The views of a scene show one set of named points, each view turned or mirrored, and shifted as a whole, with a little noise and some points left out.

Scene 1
View 1
Q_378: [  2.5  42.3 -14.3 -21.7   8.4  52.9  -2.0  -5.8  12.2]
Q_222: [ 13.1  50.6 -16.2  -2.4   5.0  43.8  22.6  11.8  -8.6]
Q_369: [ -4.7  -5.1  -5.5 -10.4  -6.6  31.4  30.1 -11.2   2.8]
Q_442: [ -0.4  14.4 -14.9   2.2  -2.8  39.1  23.0 -13.9   0.8]
Q_628: [ 1.3  3.6 -8.9 -1.8 -6.6 25.5 38.6 -1.3 -0.2]
Q_201: [ 4.3 14.3 -8.8 -3.0 -1.1 26.9 39.6  7.6 -4.4]
Q_190: [  8.8  44.2 -26.7   1.2   3.8  41.9  14.2  -0.3   1.3]
Q_566: [  7.9  66.2 -25.0 -18.3  13.2  56.8  -9.2   4.5  13.4]
Q_530: [ -0.1  19.7 -27.2  -6.8   1.6  18.5  17.2   0.6  21.4]
Q_322: [ -2.3  -7.5 -17.4  12.2  -6.9  16.6  41.6 -11.9   4.2]
Q_312: [ -0.7  -9.2 -19.2  33.8 -13.0  24.1  50.9 -20.6 -14.1]
Q_373: [ -5.0  -2.8 -12.6 -15.1  -2.2  18.5  25.1  -6.0  20.5]
View 2
Q_628: [ -1.2  -7.2   7.6  -4.5 -25.7  26.1  13.5  17.0  12.2]
Q_369: [  3.6   0.0   9.1  -2.4 -24.1  21.9  -3.6  20.6  14.8]
Q_190: [ 0.6  5.6 10.0 -1.4 14.6  9.9 38.2  8.2 32.1]
Q_322: [  2.2 -10.5  -5.7  -6.3 -37.9  28.7  10.9  10.8  22.7]
Q_566: [ 5.0 26.3 17.9 -1.4 49.1 -6.5 36.8 14.5 33.1]
Q_201: [ -5.7  -7.9  13.8  -1.2 -16.7  24.9  23.4  18.7   7.4]
Q_312: [ -2.8 -18.9  -3.9   1.5 -39.3  25.9  16.5  -1.7  40.4]
Q_222: [-8.8 -1.1 22.9  7.0 17.0 12.5 44.9 11.0 23.0]
Q_530: [ 13.5  10.3  -8.4 -17.8  -3.3  15.3  22.4  15.9  16.7]
View 3
Q_373: [ -9.6  -7.1  25.3   2.5  10.2 -23.0  -0.4   6.3   3.1]
Q_530: [-21.8  -7.7   8.0   5.0  17.3 -12.0 -14.1   3.2   3.4]
Q_322: [ -5.6   6.3   7.1 -17.5  19.6 -19.3  16.8  18.8  -1.1]
Q_442: [ -6.7  -7.9   4.2 -20.4  14.1 -13.0   0.1 -13.5   6.5]
Q_566: [-32.1 -23.0  -4.0  -4.4  14.0   5.0 -45.8 -51.5  17.2]
Q_378: [-17.0 -21.5  10.4  -7.0   7.9  -9.3 -27.5 -39.6  14.6]
Q_201: [-13.1  11.9  23.0 -15.8  30.0 -10.8   3.7  -7.7   9.8]
Q_312: [ -7.3   4.6  -8.5 -32.7  22.7 -11.4  23.0  14.3  -1.4]
Q_190: [-25.2  -7.6  -6.0 -13.9  23.8   3.7 -19.4 -26.1  10.9]
Q_222: [-23.6   6.0   0.9 -20.2  31.6   6.8 -16.8 -35.6  19.5]
Q_369: [  0.0  -3.4  24.4 -12.8  10.8 -22.0   8.8  -2.3   4.7]
View 4
Q_369: [ 10.3  -5.2   6.3 -18.8  -6.4  -4.1   4.2  -8.4 -23.6]
Q_378: [-26.0  -1.6  -6.5 -15.6  21.1 -13.2 -14.2 -24.9 -31.5]
Q_201: [ 18.1   7.7  11.1 -34.0 -19.9 -24.7  20.4 -15.2 -47.4]
Q_566: [-39.2   6.0 -16.6 -14.9  24.6 -26.2 -27.4 -40.3 -34.5]
Q_628: [ 18.4  -2.3  10.9 -22.6 -14.8  -6.3  12.4  -8.6 -30.3]
Q_373: [ 14.8  -3.0   3.0 -25.3  -0.9 -10.4   4.3   6.0 -12.9]
Q_530: [  7.4   3.5  -5.4 -24.3  -4.4 -22.4  -9.1  -9.4 -13.9]
Q_442: [  1.9  -8.3   6.8 -14.1  -7.2   0.1  -3.2 -21.2 -25.9]
Q_322: [ 30.0  -4.2  10.1 -20.4 -27.6  -3.3   7.5  -6.5 -16.0]
Q_190: [-11.9   3.2  -4.9 -15.7  -5.4 -19.4 -15.2 -38.5 -32.1]

Which points are out of place in each view (at most two, in the order of its rows)? Write - if all are in place.
view 1 => Q_312
view 2 => -
view 3 => -
view 4 => Q_369, Q_201
